Points on a hilly landscape, in no order, each with its height.
From any point a climber steps to the highest of the 2 points nearest to it. It stops when none of these is higher. Distance is the straight distance between rows; heights are no part of it.
k191: [114 129 134 119  94 152 162 105 150 144 134 152 137 150 146  96 109 121
 151  76 109  97 140  46 111 141 150 137 169 128 165  88 115 151  92 127
  38 136 151]  height 439
k370: [185 117  74 160 166 117  97 102 160 129 110  97 126 140 119 102  94 105
 141 160 138 203 104 154 114 100  95 124 116 117 122 171 108 107 168 159
 105 142 137]  height 312
k948: [ 54 146 119 109 130 118 126 123 110 121 139 142 119 128 104 164 116 133
  63 161 120  76 187 168 113 184 147  96 139 156 130 127 154 143  92 119
 130 112 155]  height 361
k484: [108  84 192 137 124 159 162 157 175 145 179 133 136 111 120 122  97 186
 147 134  88 130 138 142 139 134 108  66  98  83 121 107 144 141 127 103
  83 170 152]  height 492
k333: [ 86 171 144  95  76 123 103 114  89 155 110 137 120 130 132 175 129 137
  93 101  86  48 154  93 149 133 144  91 140 141 121  88 128 133  87  97
 140  82 115]  height 221
k705: [164 119  55 139 132 145 105  90 109  97 165 120 123  94 129  91 129 104
 126  77 141  72 121  51 100  38 177 184 157 118 161  98 116 133 110 126
 130 135 158]  height 127
k983: [153 130 157 194 117 126 134 149  62 115 117 127 146 141 101 169 130  94
 143 132  94 123 112  93 155 175 148 183 115 138 130 111 114 149 137 119
 188  87 122]  height 292
k297: [141  93 175 165 164 120 122 187 142  78 188 179 121 144 135 154 116 132
 170 124 101 122 127 186 179 142 150 122 130 141 106 139 139 167 136 117
 117 117 112]  height 43
k69: [170 134 152 126 143  56 180 118 105 133 140  83 118 106  58 126 121 155
  82 101 101 140  90 115 122 152 115 142 153 121 120 104 168  76 154 183
 106 118 135]  height 222
k93: [ 80  99 130 185 126 160 107 127 139 125  54 123 129 168 134 131 122 146
 145 140 147 144  80 125 148 101  81 150  73 127 138 140 140 149 150  91
 118 155 121]  height 379
k349: [ 76  79 132 127 126 116 162 139 180 124 119  90 132  97  82  91 142 177
  80 129 107 138  95 157 115 119 105 137  85 106 134 147 178  83 126 167
  90 203 135]  height 282
k890: [168 146  87 115 156  98  89  80 112 112 130 137 112 131 145 131  97 106
 132  69 156 120 118  81 138  68 149 121 195 125 124 113  85 128 127 107
 109  92 133]  height 67
k258: [150 132 137  84  71 178 122 132 163 151 137 135 138 123 181 116 139 161
 181  92 121 117 137 112 124  38 126  87 145 120 109 122 118 134 123 130
 105 151 113]  height 480
k372: [144 113 108 206 110 213 117 132 100 119 143 127 156 119 131 139 137  97
 172 175 115 123 155 103 121 103 137 176  53 145 150 118 109 173 111 117
 166 122 159]  height 315
k780: [167 141 114  98 128 112 135 121 160 163 159 107 129  81 126 117 112 133
  77 162  87 123 149 188 111 134 109  97 148 105 103 129 161 108 127 207
 165 135 148]  height 567
k957: [ 87 144 153 108  95 181 152 109 140 160 123 120 133 137 158 123 138 139
 145 174 160 121 191  84  86 134 164  79 115 122 135  84 115 143  96  83
 110 130 158]  height 500
k317: [148 113  76 156 121 150 132 100  97 111 136  90 136  95 127 124 159 146
 125 117 140 118 112  74  93  37 167 182 116 149 148 103 136 122 123 141
 155 133 141]  height 159
k612: [157 162 143 176  79 169 107 121  57 160  85 110 162 122 136 164 136  97
 141 179  98 140 126 105 133 134 129 144  86 141 130 115 107 144 146 134
 202  85 121]  height 323
k117: [131 116 101 152 135 161  66 132  75  88 106 124 127 122 134 153 160 104
 134 136 162 125 115 102 140  56 149 170  77 101 141 123  96 129 133  79
 221 102  89]  height 289
k677: [134 170 141  89 108  83 117 101 125 156 137 135 111 139 104 128  97 141
 118  47  90  89 120 118 146 138 119  96 143  82 125 131  95  85 131  85
 104 105 123]  height 249
k131: [160  84 129 183 174 122 136 121 199 118  78  73 131 114 171 103  81 135
 114 160 158 181  49  96 139  87  78 132 134  97 114 136 138 155 156 154
  67 184 147]  height 144
k26: [ 93 108 134  88 130 139 126 162 167 121 133 127 112 159 116 100 169 168
 170 123 196 194 151 135  93 108 123  91 105 115 137 155 102  89 157  70
  81 160  81]  height 184
k747: [152 125 194 127  91 142 158 190 118 129 126 151 156 149 161 145 168 169
 178  87  83 117  94 132 164 129 146 139 159 157  96 122 153 147 146 166
 134 131  71]  height 522
k568: [146 120 193 116 112 137 172 163 116 137 142 115 138  98 167 138 153 161
 133  72 101  92  82 103 161 130 146 158 183 102 109  93 151 152 146 159
 186 143  78]  height 565
k134: [ 77 138 155 120  99 143 106 165  90 108  64 142 139 162 132 154 172 143
 153  76 150 117  90  93 165 126 127 181 113 144 129 123 105 127 132  63
 141 124  61]  height 279
k184: [118 155 152 110 123  97 158 110  99 135 153 127 125 128 112 187  97 139
  89 127  78  90 191 131 136 177 159  81 167 165 123  96 159 149  98 139
 107  61 165]  height 383
k241: [134 155 117  94 108 133 108 123 153 156 137 168 127 175 153 119 116 109
 178 130 140 158 184 153 115 121 116  82 135 163 133 170  84 121 120 102
  83 111 122]  height 464
k551: [163 120  99 154 160  71 103 110 141 120 173 148 128 134  87 119  46 104
 110  81  68 104  94 166 153 131  89 138 131  82 121 154 117  95 121 131
 111 127 149]  height 258
k21: [141 171 165  87  72 142 135 164  55 147 109 120 148 107 129 166 190 118
 109 119  95 102 162 127 136 143 144 128 136 172 110 106 133 104 114 131
 215  87  68]  height 630
k868: [117 140 113 138  98 162  40 118  87 132  75 137 119 122 126 156 118  95
 139 123 111  87 116 125 156  71 110 146  44  84 125 139  95 130 123  50
 203 101 111]  height 326
k870: [133 135 172 151  89 175 152 152  97 140  96 105 145 154 146 139 181 139
 192 162 151 190 133  99 125 150 129 156  99 161 124 122 116 142 156 141
 128 130  92]  height 378
k265: [127 117  57 128 181  60 112  80 109 107 114 105  90 136  51 105 126 105
  77 119 176 157 132 164 101 141 117 128 103 112 157 149 126  50 143 124
 120 110 137]  height 552
k388: [157 152 137 113 113 108 148 104 102 160 176 130 121 119 125 162 123 144
 142 117  75 120 171  84 106 128 177  73 162 138 130  87 127 131 100 128
  90  73 170]  height 405
k3: [ 73 131 130  85  84 176 156 117 174 157 146 160 142 125 164  96 129 136
 152 112 149 107 181  57  85 136 146  86 156 125 156  94 110 143  71  79
  47 158 171]  height 473
k442: [127 119 122 138 154 146 113 153 136 113 113 123 123 116 187 167 154 150
 111 204 147 137 139 201 145 109 134 119 144 149 103 148 164 179 141 158
 189 138 129]  height 385
k77: [118 149 102 130 125 122  89 101 135 129 132 193 124 168 152 166  92 112
 161 110 100 109 159 152 145 127 148  84 149 182 125 142 116 141 101 105
  49 102 167]  height 525
k955: [104 140 151 121 124 140 162 131 159 148 146 190 147 142 143 135  80 113
 122 128  84  92 161 153 148 207 119 111 164 145 136 125 142 169  85 157
  82 132 161]  height 198
k906: [164 151 194 172  79 188 134 128 120 167 102 160 149 146 182 152 102 101
 212 140  90 141 126  80 150 135 123 126 112 125 131 121 104 207 138 118
 126 106 129]  height 394
k772: [114 123 160 172 162 145 152 143 143 117 139 116 125 115 175 192 102 147
 126 211 109 122 154 145 155 133 147  98 136 146 116 101 167 228 126 121
 120 103 182]  height 344
k405: [169 147 105  83 141  91 135 101 133 154 193 119 123  77 108 114 107 128
 101 128 117 121 168 136  99 121 140  86 158  98 136 116 112 107 123 155
 153 114 147]  height 597
k743: [ 73 159 139 117 103 168 127 142  97 138  81 126 151 116 165 160 158 112
  99 166 135  86 162 116 132 159 145 133 138 178 114  91 142 175  91 137
 183 115 127]  height 272
k301: [ 75  96 106 170 122 132 100 134 128  99 130 132 123 148  81 143 137 170
 149  91 111 119  98 119 125  77 136 123  47 135 154 144 131  77 129  69
  65 151 132]  height 625
k583: [188 168 104  87 106  86  97 121  90 145 163 127 115 156 108 127 151  77
 156  97 156 138 167 123 130 158 150 114 150 133 142 152  50  82 136  86
 160  55 101]  height 596
k803: [119 105 107 143 158 139 127 124 176 119 152 141 127 112 141 106  85 117
 111 135 118 120 108 150 135 116 124 131 128 121 136 136 142 148 101 140
  94 176 158]  height 307
k810: [142 142 157 140 131  66 162 143  90 130 149 116 128 131  57 152 121 139
  92 100  64  95 112 141 162 182 130 147 122 141 118 137 174  89 145 178
 143 104 129]  height 242
k894: [134  93  93 149 164  99 134 142 139  91 166 127 115 139  91 112 128 145
 139 125 137 176 142 153 111 114 147 126 111 153 132 146 135  70 141 133
  81 137 142]  height 342
k597: [144 120 104 106 175  67 117 125 171 118 100 117 122 122 147  88  98 130
  73 102 149 138  44 172 152 121  75 152 179 120  95 158 146  99 161 181
 128 161 101]  height 646
k322: [141 122  93 145 166 125 130 125 162 131 142 154 152 129 156 133  85 109
 112 181 101 145 139 181 126 137 112 119 156 189 110 154 162 164 119 195
  98 144 181]  height 336
k809: [ 68  79 134 125 110 136 157 132 173 118 129 103 132  92 127 113 154 202
 114 100 127 116  91 113 122  51 121 124  89 121 130 110 174 106 121 143
  81 201 116]  height 265
k327: [114  99 164 124 188  84 142 158 157  99 140 143 117 136 139 154  97 142
  83 139 131 117  86 206 174 163 116 125 170 109  92 139 168 160 136 149
 119 137 117]  height 71
k505: [156 162 132  87 127  68 110  98 119 157 138 138 118 113 118 141  86 136
  81  64  62  79 103 154 161 124  84 105 177 106  98 145 125 107 161 151
 144  93 110]  height 270
k529: [134 132 133 131 175  55 103  98 119 121 134 109 102 118  77 152  72 133
  64 101  94  93  83 175 152 149  92 131 134  77 101 146 151 116 151 126
 150 105 129]  height 291
k723: [135 138 122 121 179  69 130 139  92  97 104 137 114 171  99 123 159  77
  99 132 192 153 127 166 142 200 127 152 144 164 127 169 131  90 135 154
 178 103  83]  height 386
k782: [137 173 152 106  91 151 132 136 153 172 117 179 158 157 172 140  95 110
 145 146  85 123 155 167 151 196 103  86 168 171 110 151 116 157 122 163
 109 114 130]  height 213
k285: [125 103 110 142 194 123 127 139 101  73 128 107 111 104 159 169 159 141
  89 170 174 136 140 149 116  88 161 149 143 136 120 112 169 158 126 130
 203 123 120]  height 425
k316: [174 161  99 116 122 107  97 101 102 146 159 125 114 145 113 130 146 109
 163 120 134 144 174 104 107  92 161 105 120 125 143 126  78  95 132  92
 108  66 146]  height 672
k313: [104 107 151 115 188  89 110 122 171 105  88 102 102 112 172 134 112 180
 103 142 163 144  84 145 156  73 105  93 156 101  99 135 159 150 162 114
  94 161 123]  height 93
k573: [143 160 203 150 103 164 159 143 134 162 136 130 140 124 177 174 104 134
 159 179  70 130 146 127 152 161 129  87 136 128 115 108 147 219 139 148
 120  98 142]  height 364
k338: [112 104  83 131 172 118  96 125 176 113 110 112 124 113 172 160 112 132
  72 213 121 112 137 211 143 108 105 112 150 160 107 159 196 163 117 177
 133 132 176]  height 359
k925: [142 138 184 130 170 100 141 148 146 120 145 137 122 123 181 161 104 130
 114 168 139 123 134 164 165 198 125 109 184 106  95 117 139 193 141 147
 159 103 114]  height 60
k600: [103 122 105 190  98 157  67 106 106 138  53 120 148 146 122 157 119 115
 128 145 113 117  74 140 149  73  72 163  35 111 128 158 125 130 157  96
 177 130 121]  height 351
k687: [116 137 112  48 120  94 143  88 127 143 154  96  96  66  93  52 163 119
  82  94 202 114 162  94  72 141 138 124 151  73 162  96  96  92 127  95
 154 149 122]  height 388
k195: [137  99 122  97  76 180 139 137 142 128 192 133 141 117 131 105 169 154
 195 101 111 128 164  88  89  59 156 108 118 130 134 117 110 111 118 111
 114 140 110]  height 508
k489: [123  64 175 137 121 153 212 164 186 135 179 101 152  76 114  86 117 163
 124 156 104 151 120  99  94 151 119 100 102  98 135  99 164 129 122 150
  79 200 150]  height 474
k38: [135 107 115 133 190  70 168 115 121 101 140  71  88 113  57  96 133 127
  74 136 184 172 120 117  80 157 134 151 115  86 146 123 152  76 135 143
 129 137 141]  height 478
k645: [132 142 106 142 155  97 109  81 106 146  73  87 122 113 109 138  85 122
  56 166 126 113  89 149 127 140  85 149 115 101 114 131 149 132 145 150
 179 109 154]  height 317
k420: [138 140 110 129 105 144 124 123  96 141  87 105 140 120 140 123 154 149
 127 116 132 127 101 114 119  93 130 158 126 148 126 116 128 123 138 160
 153 145 111]  height 182
k662: [155 151 148 159  98 101 115 134  66 142 106 128 148 135  86 170 132 117
 116 112  67 103  74 126 170 148 120 173 127 156 113 126 151 123 158 154
 180  91 101]  height 264
k603: [134 120  93 136 127 152  94  95 146 114 132 144 138 123 158 109  90 101
 142  91 155  84 121  90 129  43 134 144 149 110 142 110 113 159  94  94
 102 136 162]  height 96
k548: [105  91 160 120 118 172 204 158 170 132 168 121 138 119  96  72 136 128
 136 165 147 152 144 135  95 204 115 138  96  94 148 127 143 115 105 155
 123 188 131]  height 456
k236: [109 137 142  93  83 152 165 127 149 153 161 135 147  88 141  89 134 151
 124  73  96  95 131  69 106 130 147 122 172 113 135  91 127 128  97 142
 108 147 131]  height 408
k609: [ 40 130  88 117  97 145 102 105 133 119 124 128 114 145  91 141 165 167
 124 125 126 115 151 118 100  91 149  94  54 142 154 126 145  79  97  62
  83 130 146]  height 562
k728: [153 133 136  84 140 105  96 102 127 150 165 111 108  71 115 126  98 147
 103 130 112  92 147 158 130  89 116  95 109  50 106 123 106 117 128 106
 190 102 138]  height 633
k627: [149 160 181  79  84 142 178 153  93 160 135 103 134 102 130 135 171 168
 128  86  99 115 137 109 134 154 138 122 150 115 106 108 131 109 152 164
 184 122  76]  height 599
k513: [133 121  68 129 133 162 102 120 139 100 144 184 142 155 138  81 132  64
 180  98 157 125 125 106 110 139 136 193 150 179 152 144  82 137  94 126
  86 144 132]  height 399
k460: [151 148 125 160 141 126 125 104 136 140 105 158 135 155 170 156  88 117
 170 149 116 159 135 108 136 113 126 102 167 178 125 125 118 176 122 129
  46 109 171]  height 608
k205: [179 137  91 126 111 147 147 101 157 172 115  88 148 113 133  80 104 109
 133 179 121 189 143 144  90 133  91 113 125 136 128 155 115 110 141 190
 111 157 163]  height 278
k961: [104 127 108 135 170 126 131 129 127 120 102 110 110 153 128 113 141 126
 115 185 205 175 148 153 103 166 120 113 107 116 147 128 119 122 139 110
 135 126 133]  height 225
k365: [ 94 130 138 106 138 136 147 113 183 153  92  93 119 118 149  68 116 135
 105 177 193 171 153 115  84 157  89  79 115  86 145 125 112 121 121 114
 102 159 150]  height 247
k210: [ 54 107 147 181 133 120 113 130 125 110 120 125 119 153  80 176 107 183
 115 117  75  94 111 150 155 128 125 106  49 135 139 128 170 114 114  87
  72 140 147]  height 555
k855: [110 132 117 191 145 116 133 120 117 114  79 134 121 186 129 132 110 119
 159 138 145 169  99  90 124 153 117 150 124 171 141 131 124 144 130 115
  52 124 152]  height 499
k41: [168 136 100  77 103 135  62  94 135 146 134 123 114  87 131 120 133 134
 138 101 138  87 140 129 121  15 134 109 111  78 114 141 100 103 149  96
 167 128 117]  height 689
k541: [169 110 128 154 112 164 123 130 196 155 141 163 155 138 143  84  46  93
 181 129  96 156  98 151 148 133  72 127 118 101 130 166  91 147 146 155
  92 168 130]  height 400
k739: [ 64 114 131 132 125 169 138 162 107 103 131 159 129 119 169 144 183 138
 134 144 137 107 169 143 124 135 168 143 129 199 129 113 154 152  92 119
 138 133 118]  height 294
k50: [148 157 165  75  77 173 130 132 164 170 130 157 146 116 187 125 103 139
 148  94  91  95 130  96 149  90 125  82 153  73 116 121 103 173 115 113
 136 125 116]  height 457
k82: [132 149 102 108  65 148  89 152  70 131 130 129 138 113 115 156 199 120
 133  90  96  77 151 116 129  72 166 143 110 175 127 111 118  88  98 117
 183 117  94]  height 679
k102: [ 94 137 118  88 121 122 161  89 142 149 175 116 120  78  83  74 133 102
  81 153 179 116 196 127  59 196 141 111 137  81 168  99 109  98  95 108
 143 149 166]  height 365
k563: [ 76  85  74 136 139 130 138 128 157 106 163 138 126 119  65  90 124 146
 109 128 117 144 139 159  89 110 132 118  62 128 150 144 169  54 107 133
  76 180 149]  height 304
k980: [154 134 131 114 162  63 116 123 128 117 111 132 116 155 107 101 105 121
 122  75 147 147  53 128 161 137  91 164 183 102 106 150 107 109 169 133
 130 124  74]  height 576
k223: [146 112 159 113 186  66  98 126 165 126 113 107 112 121 172 161 107 169
  95 169 111 135  84 202 185 116  84  94 173  99  78 155 169 152 181 153
 129 128 120]  height 81
k985: [142 113 141 170 162 144 126 130 181 125  79  91 131 112 211 131  86 135
 120 215 162 170 100 127 141 103  89 100 133 100 114 131 150 205 159 149
 104 169 174]  height 169
k602: [204 102 123 134 157  87 148 164 128 109 173 129 117 138  87 111 141 121
 143 139 124 189 140 181 128 141 132 127 123 149 112 180 150  76 163 184
 123 132 124]  height 390
k969: [167 101 151 173 192  93 189 148  99  91 168 120 113 151  86 123 135  93
 121 149 150 161 140 113  99 203 172 173 125 155 134 128 161 133 113 166
 121 116 164]  height 357
k138: [143 114 111 155  95 207  87 146  88 118 126 118 147 112 149 157 179 115
 176 169 128 131 157 127 121  47 159 143  52 151 133 126 111 136 123 102
 187 113 122]  height 285
k255: [137 111 168 122 117 124 179 172 149 135 136 119 131 134  95  89 151 144
 136 145 122 174 126 165 128 187 105 126 105 141 122 169 155  95 164 173
 128 161 109]  height 429
k219: [165 122 146 202  84 204 127 145  92 138  99 124 160 125 169 162 155 102
 172 167 104 125  98  88 149  94 136 184  90 159 126 113 127 195 146 153
 179 121 129]  height 350
k387: [151 101 108 151 144  97 135 131 171 135 172 144 137 113 102 127  65 143
 112 108  55 116 101 163 153 109 108 106 126 128 114 143 153 110 132 164
  74 158 170]  height 280
k79: [ 82 124  93 162 184 130 105 115  96  83  96 124 111 133 137 151 133 111
  95 142 182 114 121 112 113 103 154 169 124 138 140 103 145 150 106  85
 154 118 130]  height 495
k571: [ 96 135 160 129 117 148 106 181  77 103  86 135 135 153 115 163 195  91
 145 124 145 139 142 125 164 156 143 152  88 150 126 122  95 121 125  81
 195 103  63]  height 318
k444: [ 82 110 167 157 133 127 135 129 138 117 172 137 123 123 115 173  88 177
 135 117  74  87 133 126 144  96 139  70  84 112 131  96 150 147 111  77
  58 131 169]  height 517
k566: [ 96 169 184  66 104  92 140 134 118 152 145 141 106 134 115 160 117 169
  98  70  82  75 145 140 155 153 121  63 156 120 115 105 142 100 117 111
 111 106 119]  height 232
k331: [157 151  92 105 171  81 120 100 150 133 120 137 118 142 138  87 102  87
 116 136 197 169 129 156 121 163 121 114 189 118 122 148  93 121 150 148
 124 112 124]  height 27
k592: [138 126 156 139 133 167 208 135 135 144 156 126 141 115 149 102 134 124
 165 158 141 164 164  64  80 174 161 122 156 124 140  79 128 166 106 147
  90 123 166]  height 463
k610: [117  99  64 126 168 101  89 120 156  95 100 125 125 102 136 121 122 145
  73 128 140 126  68 180 142  59 105 164 131 141 114 162 167 109 140 165
 143 169 128]  height 719
k54: [ 79 141  98 125 146 109 117 106 123 134 105 106 114 109 112 141 103 109
  37 189 145 104 142 189 113 180 103 132 109 114 122 139 160 134  99 143
 176 120 159]  height 338
k178: [114 155 107  93 113  89 108 101  89 133  89 114 119 117 136 156 139 152
  77  96 133  79 116 111 125 108 141 136 161 146 116  92 143 114 107 126
 142 118 117]  height 204
k694: [154 114 159 171 138 133 206 146 103 111 157 118 128 121 106 124 123 123
 141 144 108 146 122  65 115 184 165 180 117 138 150  94 155 152 126 158
 112 125 160]  height 416
k632: [169 105 118 190 145 129 103 129 173 117 124 137 140 146 135 124  85 102
 155 172 101 160  73 186 158 119  80 143 111 126 112 187 134 145 164 155
 105 157 150]  height 358
k234: [160 137 139 106 139  47 113 137  95 109 131 145 110 170  70 144 142 131
 133  52 118 123 101 145 164 155 129 138 154 138 112 152 110  65 163 133
 136  85  73]  height 494
k473: [154 143 166 132 152  59 135 146  86 126 106 134 114 186 114 154 141 119
 143 130 152 155 110 142 164 190 126 132 157 160 111 159 119 104 177 125
 146  78  94]  height 434
k468: [ 72 119 134  96  97 148  71 137 119 124  62 131 114 150 121 141 157 162
 150  81 162 117  94 120 149  51 105 140  72 104 135 159 117 103 147  50
 139 139  59]  height 245
k74: [114 125 140  93 105 140  97 142 131 118 100 120 108 182 105 123 172 148
 190  90 181 171 136 118 117 112 114 137  76  97 156 151  77  88 155  43
 118 126  59]  height 212
k519: [131 119 119  93 159 106 139 113 140 109 149 108 102 105  98  77 127 115
 105 107 181 139 126 112  96 155 124 163 145  68 150 113 114 105 129 120
 144 151 113]  height 422
k528: [156 129 151 135  91 169 145 116 177 165 141 150 154 114 159 102  61 117
 145  97  70 104  91 106 153 136  99 130 143  66 138 132 105 174 134 156
 121 151 129]  height 432
k379: [ 70 131 140 106  98 148 144 125 115 145 109 104 112 129 120 120 180 168
 129 136 168 145 148  84  88 119 155 103 101 123 151  93 123  94 121  81
 117 126 120]  height 526
k829: [115 139 180 119 106 176 135 177  87 142 103 110 138 136 128 153 184 141
 140 175 146 165 153 135 133 164 138 129  75 109 128 117 112 136 135 108
 197 122  75]  height 348
k287: [176 155 166 141  76 165 142 161 106 134 138 171 138 150 167 144 149 118
 220  93  84 147 117  87 137 138 147 144 153 167 117 128  99 157 131 134
 106 105  96]  height 454
k691: [146 115 101 156 170  81 155 145  77  90 138 131  98 166  62 117 167  64
 115 118 184 153 147 123 106 193 166 190 116 162 150 147 137  84 126 150
 164 101 131]  height 324
k367: [134 128  87  96 110 148 143 148 128 114 161 147 144 125 110  85 167  99
 114 116 148 114 146 169 110 153 146 170 138 161 137 158 124  87 102 172
 171 151 103]  height 140
k940: [116 125 117  52  91 129 133 146 150 140 168 129 128 119 102  74 170 140
 126  87 151 118 158 165 110 136 127 119 131 117 133 150 106  73 127 119
 148 158  77]  height 156
k461: [116 145 117 108 121 140 154 102 160 172  73  77 132 102 133  82 116 125
  80 169 155 152 126 135  87 163  82 134 135 117 134 123 137 121 138 189
 147 155 139]  height 263
k806: [ 73 120 112 199 128 136 108 106 141 114  62 133 136 171 126 158  97 145
 131 142 121 123  77 124 147 101 107 147  92 197 134 147 150 155 113 129
  69 148 156]  height 421
k278: [134 141  81  91 107 148  73 109 101 132 134 111 120 112 111 118 178 127
 135 123 157 133 167 125  96  65 160 111  83 115 143 128  96  81 126  84
 166 109 110]  height 766
k532: [122 130  43 125 169  62  91  85 119 116  82 101 112 118  97 115 124 132
  74 120 153 145  88 158  97  85 114 150 122 128 128 150 149  72 151 157
 129 136 130]  height 632
k967: [138 125  79 141 124 146  91 130  92  93 139 166 135 149 118  97 161  51
 165  84 157 103 127  77 134 143 155 205 136 147 159 129  76 129  94  84
 145 104 119]  height 491
k909: [162 117 110 126 126 125 117 123 124 150 177  96 134  72  92 144 129 151
  91 166  59 100 135 194 126  94 115 123  76 100 115 148 159  98 135 175
 198 142 148]  height 539
k288: [ 93 128  92 121  56 185 115 134  94 125 136 140 144 126 122 125 199 128
 150 103 108  93 147  88 109 113 165 178  97 191 151 119 115  99  85 124
 129 144 113]  height 618
k123: [156 114 147 135 124 151 173 124 126 138 199 125 134 112 129 137 134 154
 178 159 100 161 182  79  96 102 174  68 114 130 135  83 120 141 110 116
  89 113 175]  height 430
k765: [101 168 150 109 104 166 120 118 115 148 101 162 136 138 173 130 122  71
 113 146 134  99 146 115 141 210 122 124 156 124 135 119 100 184  95 114
 181 103 121]  height 255
k970: [102 123 178 162 109 195 172 147 143 136 105 127 146 146 174 109 139 146
 181 152 150 158 133  75 122 155 135 146 116 141 145 107 127 180 122 121
  82 151 133]  height 420
k638: [141 110 126 146 181  94 105 100 144 113  61  85 110 117 162 111 111 154
 122 119 183 169  46  83 135  53 100 149 146 102 109 121 137 147 179 129
 106 155 113]  height 115
k963: [168 178  95  87 155  52 117  88 118 133 119 129 103 128 153 108 127  93
  96  81 178 135 121 109 112 129 138 124 227 135 132 116  76 118 140 131
 127  92 112]  height 44
k871: [148 174 121 130 122 140 116 110 129 149 108 189 153 154 174 122  94  55
 136 129 115 120 131 141 146 211 104 132 181 138 125 153  89 174 118 153
 133  93 137]  height 234
k356: [ 90  96 137  71 117 143 162 171 167 112 171 151 145 139 110  94 185 162
 162 112 151 153 169 142 100 126 138  89 127 145 135 137 128  74 122 113
  87 167 101]  height 168
k629: [126 112 170 110 159  82 132 176 146  97 190 160 124 141  96 160 100 152
 124 105  76 112 135 205 180 159 130  83 142 118  87 154 157 135 143 125
 112 115 128]  height 59
k937: [168 132 158 117 184  96 136 146 158 111 140 145 106 135 153 107  95 104
 139 136 168 162 128 172 155 160 100  97 183  63 107 135  87 152 152 121
 150 130 105]  height 45
k160: [172 169 122 109  88 103 135 130  92 141 133 153 125 157  83  97 155  56
 136  86 126 127 153 109 133 216 133 162 158 150 144 158  75  86 123 144
 160  87 113]  height 520
k533: [114 120  92 180 151 121  84 123  84  87 109 138 129 164 109 151 128  89
 131  92 147 103  91  76 136 122 130 213 116 134 156 117 108 127 112  93
 130 108 133]  height 616
k155: [113  91  82 109  80 191 128 140 133 104 178 148 138 110 107  87 181 113
 175  89 149 100 155  84  95  90 162 168 123 127 171 119 113 120  92  84
 113 162 122]  height 553
k700: [125 148 145 163 162 129 123 104 143 130  54 103 119 147 168 134 108 114
 131 202 185 191 122 127 128 164  96 109 143 125 117 127 134 176 160 128
 129 126 152]  height 196
k954: [ 85 105 142 137 149 175 165 142 147 110 144 149 139 107 188 159 145 156
 137 173 138 109 175 122 111 105 171 102 154 176 122 100 174 199  88 116
 117 143 163]  height 319

Call two points neighbours if one is among the 2 nearest of the other. Go from one point of each pair to the other, from neighbour to neighbour, staying as high as possible. Name the lowest point that can't be avoided.
k82 and k533: k513
k610 and k592: k691
k460 and k219: k138
k460 and k278: k241

Where does a climber stop that starts at each point below?
k940: k592
k963: k529
k937: k82
k955: k82
k365: k82
k809: k301
k297: k82
k349: k301
